Points on a hilly landscape, in no order, each with its height.
A ball rolls from a point to the lowest of its 2 nearest points, and stops where none of them is lower. Distance is the straight distance between rows; heights are no part of it.
J242: [123 123 131 132 161 172 170 156  94 103 140 135 126 118  94 101 119 119
 159 134 131 139 116 132 153 146 187  64 112 176  95 114 150 149 165 150
 140 111 145 138 153 133 110 112  96 109 151 116 105 120 103]  height 4.52
J181: [ 89 196 102 155 135 101  95  96 132 114  97 128 133  90 130  85 152 118
 106 111  82 117  70  92  78 136 106 229 105 118 140 156 130 118 118 129
  92 186 126 158 131 132 119 127 113 147  78 118 136 107 141]  height 3.64
J677: [156  91 164 139 104 150 169 131 170 111 143 144  86  79  90 146 100  70
 125 134 143 149 135 132 132 111 182  40 163  87 107 103 147 120 118 151
 115 134 170 130 151  88 130 151 103 121  80 162 184 178  75]  height 2.23
J45: [119 117 121  86 123 159 113 164 104 127  81 134 143 142 149 185 169 118
 110 142  87 130 177 131 160  97 114  80  96 143 110 178 138 144 142 127
 177  86  42 108 176 167 123 122 117 110 173  95 152 160 135]  height 2.55
J784: [ 89 168  87 173 162 173 150 146 131  96 103 134 133 146  97  80 110 167
 111 111 155 188  57 110 145 157 153 163 101 148 129 102 132 176 116 179
 140 156 170 141 113 122  96 117 128 148 106 154  75 101 139]  height 4.27
J559: [ 97  96 164 203  99 220 115 120  94 184 117 132 162 119 110 170 159 139
 154 157 124 122 108 111 109 107 171 112 151  90 124 126 181 120 145 130
  74 104 164 104 115 121 131 137  70  83 140 153 173 207 141]  height 2.22
J904: [120 130 122 112 128 129 169 182 108 101 118 182 155  82 120 173  80  86
 143 129  97  59 134 122 155 168 135  48 118 141 102 141 115 121 141 118
 149 113 103 119 170 149 136 134 109 150 143 137 147  94 120]  height 3.63
J991: [113 158 115 168  78 156  73 110 130 173 123 157 199  79 121 199 132 137
 114 130 125  96 150 125  68  92  89 179 163  19 115 146 111  98 128 106
  96 129 129 160 103 110 202 121 144 117 126 133 139 194 149]  height 2.99
J775: [113 150  72 131 100 112 113  95 134  83 116 119 103 122 117 105 102 124
 143 118 148 141  76 116 119 152 115 182 130  99 104 125  92 112 126 184
 134 157 164 149 137  87  66 121 134 128  77 119 108  31  90]  height 5.10
J259: [145 178 131 114 140  65 130  83 163  84 172 107 122 119 129  93 131 135
  93  83  99 110 134 113 111 176 167 145 170 108 117 127 119 156  91 122
 100 141  91 183 137 122  77 126 166 179  90 100 115 103 157]  height 4.34
J898: [150 181 110 107 120 147 165 156 122  78  92 152 124 133 140 153  88 171
 115 130 159 175 119 141 184 133 148  94 101 106  73 121 176 109 114 135
 168  92  71 129 138 141 154 153 151 151 125 155  94 172 110]  height 4.00
J278: [171  76 114  99 102 143 160 152 100 122  73  98 109 155 151 122  74 119
 156 163 113 149 126 144 203  68 116 107 104 136 152 118 143 127 116 123
 172 105 115  81 174 153  89 134 110  78 151 109 148 141 111]  height 3.33
J459: [ 83 106 117 180 148 135 147 125 113 209  96 102 127 160 155 142 176 120
 139 138 102  94 136 108 130 146  57 157 108 169 138 143 119 148 143 100
 127 118 136 124 110 143 101 124 101 153 189 157 100  61 128]  height 6.12
J173: [111 137  63 137 124 150 178 208 130 105  79 162 170 117 148 181  73 100
 131 154  94  77 109 127 169 128  93  87  96 106 127 160  95 124 127 119
 176  79 121  99 156 165 140 148  84 155 138 148 144  88 152]  height 4.02
J32: [211 145  94  94 135 151 156 138 129  83 128 141 141 115 139 138  38 140
 181 154 139 107 107 172 176 126 147  99 124 142 128 123 124  95  91 112
 168 105 102 124 163 161 160 148 129 131 142 109 140  99 134]  height 2.73
J88: [157 138 111 124 119  91  83  77 139 170 140 125 132 147 119 150 117 118
 134 109 110  99 162 128  75  95 112 204 166  87 117 138 106 114 122 111
 115 133 133 150 139  94 164 129 168 107 126  97 129 136 126]  height 2.50
J622: [ 78 167 131 171 148 135 141  87 142 157 116 132 143 110 152 164 172 151
 181 105 121  69 104 149  99 156  97 171 159 171  84 160 120  83 219 151
  77 121 138 179 124  98 149  90 162 158 150 128 114  66  76]  height 3.83
J809: [163 144 151  81 170  98 117 107 154 107 203 132 165 122 121 116 157 187
 122 111 161  99 150 172  99 140 186 121 179 141 153 151 137 111 117  78
  78 104 140 154 128 149 158 124 163 129  85 132 146 141 160]  height 2.05
J805: [134 182 100  89 101 105 111  89 141 108 104  84 115 110 110 140 137 134
 112 145  83 169 131  80  93 117 113 165 113  96  79 157 141 118 140 139
 120  99  77 130 183 107  99 135 123  96  97  42 162 128 111]  height 1.50
J858: [128 152 138 101 132 113 133 142 151  87 185 165 151  68 116 116 152 164
  97 101 141 120 117 145 113 150 172 113 140 121 132 117 151 113 107 112
  91 120 129 168 131 145 148 136 147 129  73 152 148 198 155]  height 1.26
J440: [102 134 115 134 131  94 177 160 166  57  70 140  98 137 124  77  57  82
  81 102  94 136  85 100 148 151 137 118 105 121 151 105 118 169  90 135
 158 187 130  96 125 161  83 156 121 168  93 149 140 108 162]  height 4.93
J716: [173 135 126  86 105  80 130 124 169 100 102 155 141 128 119 145  65 112
  65 123  71 134 161 106 136  96 123 152 118 101 146 118 108 133  69 100
 124 161  90 117 102 153 139 157 136 139 112 126 162 169 169]  height 1.18
J366: [120 150 178 156 167  91 145 113 116 138 164 124 130 132 134  99 149  94
 148  75  63  64 154 110 103 167 119 100 137 183 106 126 116 170 176 140
 132 151 128 151 127 127 104  95 108 155 175 104 105  86 118]  height 5.75
J395: [164 132 138 127 167 129 124  84 118 160 175  91 155 149 127 138 166 159
 171 120 108  75 158 163  93 127 148 110 164 182 116 153 144 104 171  93
 113  87 111 140 169 115 129 107 123 129 156  87 150 106 119]  height 2.65
J526: [109 172  84  82 129  63 110 131 156 128 139 115 165 103 138 162 166 158
 109 143 146 124 137 141  99 135 111 190 128 105 104 172 131  59 138  94
 132  96  76 156 147 124 131  99 184 168  83  95 105  82 124]  height 1.13
J860: [113 126 130 181 166 126  79 111 107 211  99  96  88 170 166 101 196 134
 132 146 128 128  90 128  98 138  70 219 123 185 177 134 127 155 148  92
 116 130 140 117  82 134 120 109 147 136 173 164  79  78 145]  height 6.28
J360: [196 118 152 108 126 134 187 152 170  98 122 128  60  94 112 175  84  59
 125 142 114 169 158 136 162  70 146  46 133  83  98 105 132 136 124 131
 174 120 101 122 158  96 137 140  96 125 119 114 179 183  85]  height 1.67
J87: [100 190 107 135 150  63  95 153 143 147 130 145 123  88 128 118 157 100
 113 114  88 108 109  76  88 146  89 193  90 107 131 147  90 127 153 139
 140 159 130 159 106 112 128  86 117 150 142 103  90  96 107]  height 3.41
J500: [139  86 174 165 143 158 193 161 146 136 130 108  53 153 116  71 107 101
 158 120 127 185 117 134 168 129 146  69 137 110 125  74 151 181 129 171
 192 150 146 127 117 123  79 118 131 123 130 129  76 137 106]  height 5.36
J263: [ 83 131 158 179 178 120  79 104 100 147 141 128  96 175 145  75 218 123
 109 103 153 119  95 100  99 174 100 165 129 165 170 124 118 180 166 149
  99 172 144 123  92 119 127 104 149 142 110 144  90  86 138]  height 6.47
J281: [168  75 175 116 121 162 105  94 123 144 127 128 130 202 163 150 118 153
 130 126 150 118 172 146 162 125 112  69 134 141 143 121 152 157  99  97
 113 118 106  85  84 149 139 174 153 118 175 153 140 151 153]  height 1.69
J522: [146  75 181 145 127 146 134 107 170  80 143 128 102 152 130  80  84 128
 128  87 149 145 123 172 143 112 157  67 155 110 173  72 132 164  67 141
 112 175 171 123 101 133 118 158 130 133  96 147 149 167 141]  height 3.29
J165: [152  82 195 182 139 175 143 118 138 124 175 134 111 147  92  95  92 102
 156 125 116 115 135 128 132 124 182  49 152 133 139  92 159 165 116 125
 102 164 191 107 101 140 120 152  97 106 156 137 169 160 126]  height 2.82
J90: [ 85  88 116 112 136 132  80 132  75 192 135 104 129 115 140 132 221 119
 160 171 157 138 125 140  93 105 116 178  89 154 161 174 127  80 186 135
 114 108 143  77 148 134 150 106 112  81 136 124 159 121  91]  height 3.11
J335: [ 86 200 145 119 159  71 117  89 116  98 160 101 125  98 148  92 200 143
 101  87 110 112 107  96  99 178 141 143 157 123 101 142 159 139 159 151
  87 146 103 154 128 132  88 115 152 148  93  80 123  90 140]  height 4.66
J574: [155 103  86  89 115 136 140 178  99 100  70 133 113 137 135 163 117 106
 113 166 101 153 136 135 190  69 133 110  77 147 135 151 132 114 153 124
 198  85  69  89 200 176 132 120  98  98 134 122 151 141 128]  height 2.93
J338: [121  92 156 129 132 153 139 120 129  62 134 159 146 125 126 103  62 134
 100 108 169  85 108 177 165 174 163  61 167 126 158  97 124 151  86 145
  87 164 154 143 115 128 128 144 138 162  70 158 131  97 152]  height 3.92
J887: [150 109 170 189 117 178 122 106 100 158 152 113 157 121  80 124 108 109
 164 146  84 109 123 115  94 114 171 104 164 141 125 114 164 144 137 124
  75 140 193 125 135 113 133 140  67  86 155 108 175 157 134]  height 2.52
J674: [115 120 179 110 101 113 111 129 153 135 163 150 187  81 147 182 155 144
  99 117 123  50 166 152 123 140 132 121 167 100 158 149 133 107  82  80
  67 150 105 132  81 159 167 153 131 165 111 166 177 182 184]  height 3.73
J629: [143  85 105  98 110  88  86  82 126 163 105  81 120 141 112 120 129  88
 100 149  81 147 170 102 107  82  94 174 114 140 151 146 105 121 129 126
 117 142 101  81 134 110 125 135 105  74 142  85 184 144 126]  height 1.83
J464: [130  65 109 110 128 129 145 123 107 109  81  84 132 152 166  90  95 138
 154 161 161 156  88 131 194 110  94 121 129 170 179  95 137 118  96 144
 169 104 160  92 150 151  71 132 145 101 130 119 121  72 123]  height 3.84
J232: [ 61 186  92 188 137 165 130 145 125 115  81 145 127 108 101  88 133 116
 119 124  97 150  45  55 101 159 107 194  86 121 131 121 141 157 113 155
 120 189 166 144 111 127 105 114  98 117 100 151  99 127 117]  height 3.89
J184: [179 131 167 100 129 140 117 135 159 134 164 164  97 166 124 107 127 154
 108 102 143 180 151 131 128  80 153 105 110 119 150 119 154 144 113 118
 140 128 119 120  92 112 174 140 141  94 143 149 128 231 122]  height 2.88
J56: [ 70  69 128 171 102 210 130 145  99 214 115 120 158 127 128 173 133 153
 135 171 153 137 131 130 131 124 129 131 130 105 127 120 172  98 145 116
  89  75 158  95 102 140 131 137  85 119 145 173 145 139 137]  height 1.88
J828: [130  76 107 145 120 126 142 147 119 177 125 110 106 154 105  82 115 112
 150 137 117 141 122 101 136 124 101 170 114 150 167  81 101 133 119 129
 131 149 189 110 103 125  99 104 106 101 145 147 100  96 134]  height 3.40
J292: [136 167  84 150 145 128 140 170 157 129 171 188 154  96 104 120  75 123
 161 115 172 112 109 125  92 140 146 199 132 104 117 134  66 106 143 155
 144 156 176 195 105  82 171  89 132 141 137 147  56 135 112]  height 3.52
J207: [ 57 147 165 128 142 121 132 108 116 132 138 127 143  56 133 146 196 122
 151 107 121  65 119 122 106 173 120 130 138 165 104 155 126 109 198 155
  68 169 165 115 130 116 117  92 134 146 121 120 146  70  94]  height 3.51
J973: [152 115 105 139 140 148 135 164 139 108 151 182 134 129 112  96  81 144
 135 105 175 157 122 151 126 140 160 141 140 128 148  90 106 124  99 126
 125 149 155 154  87 115 154 118 123 155 116 165  84 157 136]  height 3.00
J648: [185 208 140 124 132 101 158 112 176  83 153 123 134 107 125 127  64 129
 106 110  74 103 152 110 120 171 155 126 134 123 101 125 122 144  42 106
 153 132  97 182 144 134 143 160 142 173 127 110 112 134 175]  height 3.95
J548: [133  98 101 101 130  94  86 131 101 165  91  87  92 161 132 126 164  83
 119 163 108 167 144 104 131 112  85 176  61 170 158 154 112 128 133 124
 165 126  94  76 158 155  94 108 107  98 150 106 139 110 116]  height 2.04
J38: [151 137 132 100 143  88 132 128 123 134 168 114 176  76 114 147 154 124
 151 133  93  86 176 135 102 124 145 104 143 137 118 166 125  97 141  88
  99  99 120 132 177 134 141 110 116 125 125  74 171 116 129]  height 2.77
J323: [109 170  64 146 106 177 143 132 145  70 100 129 143 135 122  87  61 169
 151 125 162 176  55 141 137 142 135 173 115 100 117 100 114 106  79 190
 140 151 172 170 128  88  91 124 118 154  90 142  91  92 121]  height 4.73
J866: [138 125 149 107 101 132  60  73 150 179 154 155 153 145 142 152 142 147
 113 125 113  90 164 122  77  73 102 192 170  58 136 164 115 140 118 110
  62 143 118 138  88  95 202 151 163  94 107 127 174 189 157]  height 2.74
J893: [127 132 117 134 148  75  88 100 132  85 147 102  83 132 113  76 152 109
 127 131 143 156  84 132 115 140 146 170 148 147 146 115 101 152 181 180
 122 201 160 141 110  79  84 109 145 134  75  86 110  24 125]  height 5.37
J91: [ 84  89  95 137 102 151 110 130 120 200 102 136 132 166 164 158 128 150
 124 128 169 139 134 137 133 132  56 183 137 102 136 110 117 107  93 101
 126 115 144 108  86 126 128 150 154 159 132 185 100 106 152]  height 3.21
J947: [157 142 114  98 126  71 119 120 125 109 173 115  73 157 138 106 137 107
 119 119 134 156 162 121 139 132 116 100 113 134  96 127 115 158 167 141
 177 123  86 108 128 110  88 132 159 139 133  96  90 105 106]  height 2.89
J668: [145  67  63 120  93 109 121 150 136 141 112 139 122 107  96 103  79  89
 146 140 127 148 121 114 112  93 131 207 115 109 182  97  77  81 121 120
 101 177 189 121 101 119 120 123  86  98  85 137 146 122 145]  height 3.13
J930: [167  67  99 151 160 145 190 178 126 162 114 131 108 144 114  82  62 117
 167 161  98 148 102 115 190 110 118 146 100 149 187  89 108 149 108 110
 165 149 176 124 110 180 101  96  81 109 173 149  98 125 155]  height 3.72
J530: [156  90 131 141 114 140 119 156 136 171 153 157 110 169 132 151 130  80
 121 128  78 129 197 107 143  98  94 108  86 128 108 112  77 152 113 119
 192 110 102 130 131 143 121 116  94 122 190 134 108 165 129]  height 4.28
J571: [ 97  94  86 110  81 102 106 166 132 178 129 154 122 142 127 150 126 116
 111 143 176 148 152 117 127 112  76 185  85  85 137 117  87  89 122 114
 152 116 141  99 109 114 157 116 150 128 122 172  85 126 111]  height 3.50
J945: [141 155 174 167 152 130 138  99 115 134 149 129 154 156 133 103 115 121
 140  87 100  94 135 131  95 166 144 106 152 177 126 112 147 149 116  96
 113 140 132 158 104 143 137 149 118 156 165 135 107 122 148]  height 5.55
J206: [171 155  92  72 104 114 142 124 142  79 115 103 142 111 113 157  74 148
 139 159 123 153 149 142 140 115 146 148 116 104  86 144 123  83 122 110
 144 104 103 130 183 121 125 150 140 120 104  67 144 107 129]  height 1.99
J397: [149 101 135 154 113 190 134 149 127 161 116 165 168 112 143 207  93 134
 145 183 151  80 122 148 152 118 127  58 122 129 132 149 146 105 125  63
 119  94  92  92 113 172 156 149 105 139 167 143 165 152 180]  height 0.93
J988: [ 74 140 162 133  66 147 112 143 127 154 154 150 176  51 127 184 179 137
 112 117 125  83 145 136  97 140 117 115 161  53 110 155 140  83 109 127
  73 131 143 140 110 114 179 131 140 133  97 151 168 197 134]  height 3.30
J943: [106  91 104 143 168 131 126  96 119 145  55  50 114 170 175 109 167 168
 120 164 155 117  61 143 185 153  60 181 134 186 208  98 114 136  95 131
 133 115 180 131 104 134 114 109 166 159 143 139 101   7 150]  height 5.00
J838: [ 76 209  88 114 110 101 111 129 154 118  84 114 157  93 158 171 171 165
 113 120 129 135 114 120 113 166  74 161 106 100  74 170 133  89 128 109
 146  87  80 130 144 134 133 139 136 184 104 111 113 101 119]  height 0.56
J213: [118 107 152  92 152  83 109  83 143 101 218 145 160 129 110 112 182 154
 110 110 145  73 130 201 116 139 181 151 198 128 165 146 116 116 149 121
  62 121 164 156 124 119 150 109 172 133  63 139 162  80 122]  height 2.72
J998: [130 143 161 141 118 144 122 138 114 143 115 117  86 178 126  85 142 144
 112 106 145 207 118 107 102  99 148 138 111 108 119 114 171 163 141 160
 151 136 120 119 133 107 112 113 134  70 123 129 112 210  83]  height 2.43
J908: [139 137 112 111 136 122 169 161 167  42 171 178 109  75  89 111  94 135
  96 104 175 148 104 167 141 150 192 110 141 108 122  99 120 127 115 166
 120 158 126 189 114 110 130 109 137 162  78 182 110 163 144]  height 2.24
J362: [ 94  92 112 108 155 110 112 147  88 107  81  92  86 147 148  88 163 102
  78 162 157 197 113 105 158 124 120 132  69 165 185 132 155 121 135 123
 148 135  96  49 135 169 102 127 127 105 114 135 116 114 122]  height 2.45
J445: [ 95 179 148 125 143 110 142 107 104  53 153  99 139  90 105 108 156 156
  96 108 144 119 101 117 128 200 182  75 155 143  76 127 168 165 164 177
 108 120 115 164 154 119  88 136 153 137 102 113 134  98 139]  height 5.01
J352: [151  92 120  97 127  76  73  78 133 201 176 107 109 179 133 123 145 106
 165 125 144 105 163 146  80  59 109 191 164 101 151 167  88 136 149 128
 125 117 166 115 124  67 168 128 177  47 122 107 147 151 114]  height 2.68
J872: [ 79 144 175 121 115 144 116 120  74 139 127 108 135 102 137 126 193 129
 118 128 119 148 134 124  95 135 155  86 126 139 120 153 190 148 149 141
  94 102 117  92 143 142 135 139 113  96 143 111 154 201 119]  height 1.73
J58: [110  98 106 121 150 139 119 130  88 114  80  93 146 154 138  92 131 177
 131 157 191 163  76 158 177 146 120 149 126 197 194 112 131 117 136 147
 127 134 172 117 114 141 115 129 143 135 118 134  94  54 152]  height 4.43
J117: [204 130 152 110  99 166 123  63 134 136 124 104 135 174 141 128  87 160
 179 124 124 141 154 139 130 104 112 113 145 136  91 111 128 120  74 124
 132 114 127 141 150 103 120 151 143  95 155  89 119 131  94]  height 1.85
J996: [157 132 114  90 139 115 154 188 124  98 136 167 109 124 139 142 120 142
 100 138 151 182 148 137 154  90 152 100  80 131 127 109 146 114 138 106
 171 101  98 115 120 136 166 126 133 121 127 157 106 210 108]  height 3.39
J658: [105 139 186 133 123 131 139 121 120 146 102 113 114 127 118 118 185 112
  95 112  87 177 146  76 101  72 139 117 104 104 118 127 170 165 144 170
 137 130  78 102 143 108 137 120 124  70 137 106 175 239  93]  height 2.08
J353: [111 121 149  95 132  77 152 123 115 127 137 133 153  78 133 177 128 101
 131 123 110  18 168 137 137 178 108  69 148 109  99 168 109  96 153 115
 123 100  92 112 161 138 120 121 144 156 138 111 159  73 117]  height 3.20
J467: [113  61 124 107 104 106 116 133 140 119 129 124  70 110 111  84 106  78
 119 119 150 164 130 128 106  90 153 151 137 102 166 114  95 113 131 157
 102 173 180  98 108 113 109 122 102  91  67 146 164 143 103]  height 2.90
J351: [162  87  85 138 125 149 158 204 133 171 123 151 107 162 135 131 101 114
 135 156 105 145 158 115 192 105 105 128  85 131 145 102 105 139 107 113
 209 109 127 125 134 171 131 103  98 130 187 166  92 143 134]  height 4.06
J398: [137 153 169 163 151 150 189 158 132  90 146 131  96 136  92  83  98 116
 149 103 120 171 101 120 145 172 173  67 145 131  75  79 152 191 138 168
 171 142 125 159 122 117  98 130 125 151 137 129  87 130 130]  height 4.96
J611: [131  96 112  88 140  53 105 110 108 177 173 106 111 156 131 120 188 106
 145 130 145  96 163 161  92  91 110 180 123 159 169 154  95 100 167 108
 141 115 136  94 128 108 149 102 148  97 141 129 134 101 114]  height 2.87
J70: [136 131 144 125 121  99  95  77 117 133 117  99 101 191 146 100 127 130
 101  99 130 152 139 122 121 137  96 155 133 131 130 108 122 151 104 133
 146 140 112 105 112 118  93 139 169 135 125 125  91 110 125]  height 2.54
J975: [ 92 162 135 170 155 114 146 129 114 153 113 122 133 150 157 146 180 128
 180  91  76  66 135 108 134 160  77 113  97 185  93 156 116 137 164 134
 151 123 118 162 146 140 100 101  82 163 195 122 104  69 111]  height 5.93
J492: [196 191 127 145 142 142 174 118 144  80 124 159 144  90 121 160  73 145
 123 144 129  92 105 116 150 152 154  81 142 131 108 133 151 120  51  95
 145 106  98 155 166 171 172 163 125 156 143 131 159 157 161]  height 3.45
J430: [151 160 125 108 102 116 100  57 144 141  91  99 139 181 144 138  90 146
 139 112  97 134 123 129 101 115 100 191 134 117 105 117 124 127  69 118
 133 137 121 134 117  99 123 162 146 119 128  97 120 106 126]  height 2.25
J228: [127  76 119 122  80 163 108  99 148 146 115 152 150 148 154 149  82 167
 132 124 176 128 152 151 150 119  91 137 151  69 125  83 117  87  58 114
 112 126 164 109  96 116 123 153 157 140  95 180 123 146 137]  height 2.80
J185: [143 129 130 168 142 195 158 183  97 124 120 167 133 109 101 170 104 100
 170 143  94  96 124 120 183 111 162  46 100 149  91 128 136 142 132 132
 172  93 115 145 191 171 123 118  81 141 185 127 144 149 129]  height 4.07
J830: [198 154 129 110 132 169  99  76 115 160 156 100 146 165 117 139 135 188
 188 139 139 134 156 157  87 104 153 121 153 133  99 152 155 120 143 111
 108  91 146 148 172 102 158 133 141  82 146  73 147 154 104]  height 2.27
J221: [ 99 142 117 123 154 151 151 113 103  28 130 129 169  97 115 129 111 163
  87 106 173 105  63 158 157 186 192 102 148 173 123 123 138 145 129 170
  79 149 138 172 145 117 114 132 138 163  73 131 137  83 159]  height 4.64
J146: [152  99 135 121  86 149 120 123 145 113 130 145 157 113 104 165  55 132
 120 152 171 109 152 137 143 112 127  94 138  77 109 106 121  78  84  96
 111 132 140 117 134 128 151 156 127 127 108 163 160 147 118]  height 2.32
J823: [139 173 100 138 147  81 104 161 130 138 168 139  85 122 117  81 165 106
 139 138 130 160 115  92 103 138 118 143  86 127 119 131 117 156 172 154
 182 143 118 155 116 115 113 101 125 128 152 102  63 125 104]  height 3.18
J77: [ 55 116 135 136 136 141 106 116  79 132  70  86 114 131 150 104 179 139
  92 154 143 169 102 118 112 141 124 141 121 178 145 152 176 143 137 130
  88 130  91  83 129 173 107 144 117 121 122 125 149 118 122]  height 2.13
J803: [107 162 120 157 118 175 107 115  96 130 110 130 151 158 150 135 136 186
 137 129 186 159  99 155 117 158 138 133 149 148 104 132 159 116 127 123
 110  91 125 148 116 134 126 142 127 140 129 153  86 124 119]  height 4.76
J807: [200  98 135 102 129 119 117 105 151 117 119 125 142 131 103 132  88  93
  92 151  60 138 177  93 141  61 121 125 123 139 166 119 117 141 114  93
 112 162  94 104 106 137 148 138  87  86 157  82 193 184 175]  height 1.55
J19: [115 154 152 136 172 126 118 111 106 106 130 119 167 145 156 136 152 175
 121 107 162 103 118 176 124 182 151 108 162 189 122 142 139 139 154 112
  90  99 113 153 109 134 144 131 139 185 147 144  95  87 146]  height 5.19
J308: [103  53 154 158 156 137 125 134 105 158 155 124  91 156 118  57 158 104
 119 108 157 126 132 103 131 143 120 138 129 152 185  96  93 180 158 170
 119 161 221 113  81 110 121 109 142 104 113 157 105  88 135]  height 3.68
J47: [ 98 123 143  85 128  85 110 161 134 162 133 125 188  55 159 163 183 144
 119 143 126  80 156 168 105 107 127 144 148 149 174 172 134  78 142  69
  78 133  96 112  81 168 189 127 127 161 140 126 172 150 180]  height 4.15
J377: [193 113 151 136 103 190 129 115 142 131 102 160 128 150 120 179  71 141
 132 161 138 116 148 114 192  93 116  60 124 100 131 124 137 142  96  85
 140 120  96  99 128 162 147 160 116 113 179 139 148 167 140]  height 1.64
J986: [121 104 127 121 101 122 128 140 146 136 160 139  75 112 104 132 117  93
 132 128 156 152 146 133  90 114 152 120 149  74 104 116 108 121 154 158
 128 128 162 125 121  87 125 129 123  86  86 132 133 162  75]  height 2.63
J683: [187 146 147 137 106 135 163 124 174 116 117 119  79 133 104 142  83  76
 120 124  75 191 162  99 130  94 132  97 137  97  92 110 107 161 109 142
 159 147  91 155 141 100 137 140 105 116 138  86 145 182 112]  height 1.21
J639: [126 171  86 142 150  86 146 177 142  71 111 116 113 143 117  73  94 117
 118 122 109 171  88 111 146 144 137 157  83 160 149 120 123 138 119 138
 181 174 134 129 103 148 104 149 118 161 129 132  93  93 165]  height 4.68
J756: [173  60 175 112 115 143 161 142 144 136 137 110  64 182 170 103 118 119
 157 133 155 177 165 131 182  99 104  83 136 118 129  79 135 172 113 163
 195 116 129 104 132 120  96 135 163  95 157 137  79 156  90]  height 5.71
J16: [ 93  85 135 158 102 183 120 147 114 184 109 113 185 120 141 206 140 137
 155 183 148 103 152 157 128  98 119 114 127 139 119 160 125  86 151  88
 117  89 101  95 107 143 132 135  97 126 178 130 160 114 153]  height 1.48
J375: [102 154  98 149 156  79 125 101 135 153 143 139 109 132 137 163 190 132
 174 119 121  75 125 130 105 146  68 167 106 138  95 163 102  68 218 128
 137 102 112 159 147 109 142  53 180 149 166 119  82  60  81]  height 4.13
J294: [106 113 133 156 147 138 107 161 121 137 175 189 115 160 119  73 152 146
 109  86 180 147  99 124 110 139 138 146 137 124 163 100 101 155 143 147
 121 137 192 139  75 119 154 114 140 126 114 187  62 161 133]  height 3.46
J637: [157 139 135  99  81  85 137 128 195 115 112 132 102 141 137 134  58  85
  75 117  70 161 168  95 136 110 106 123 118  64 101 111  90 141  76 145
 156 155  92 125 129  98 126 164 142 150 120 108 136 150 128]  height 0.86
J446: [ 89 151 163 112 117 165 131 145  90 137 124 114 137  98 146 177 195 130
 150 125 106 107 146 140 132 150 137  37 121 155  86 172 180 134 148 134
 126  66  82 131 188 141 112 132 127 134 175  98 152 143 121]  height 2.12
J958: [ 77 127 156  88 146  91 120 120 131 117 211 136 143  79 106 113 200 121
 117  93 148  70 131 142  96 157 165 137 156 133 135 146 105 130 189 179
  76 144 175 139 131 104 136 101 151 134  76 132 151  85 111]  height 3.19
J881: [112 164 124 124 130 172 137 156 115 108 106 152 158 116 148 163 124 182
 108 132 190 146  97 162 140 157 148  70 138 145 104 135 184 112 111  96
 129  85  82 135 130 151 162 170 149 159 120 169 126 175 145]  height 4.25
J659: [ 73 186  92 105 102 105 120 147 108 120  78 107 147  76 125 163 187 130
 119 158 101 160 125  98 112 124  85 139  95 106 107 168 139 103 152 123
 157  95  94 126 162 134 131 106  94 128 132  73 138 135 104]  height 1.09

Where does a ball stop that starts at each point below?
J803: J872
J259: J838
J375: J858
J445: J397
J58: J872
J943: J872
J668: J637
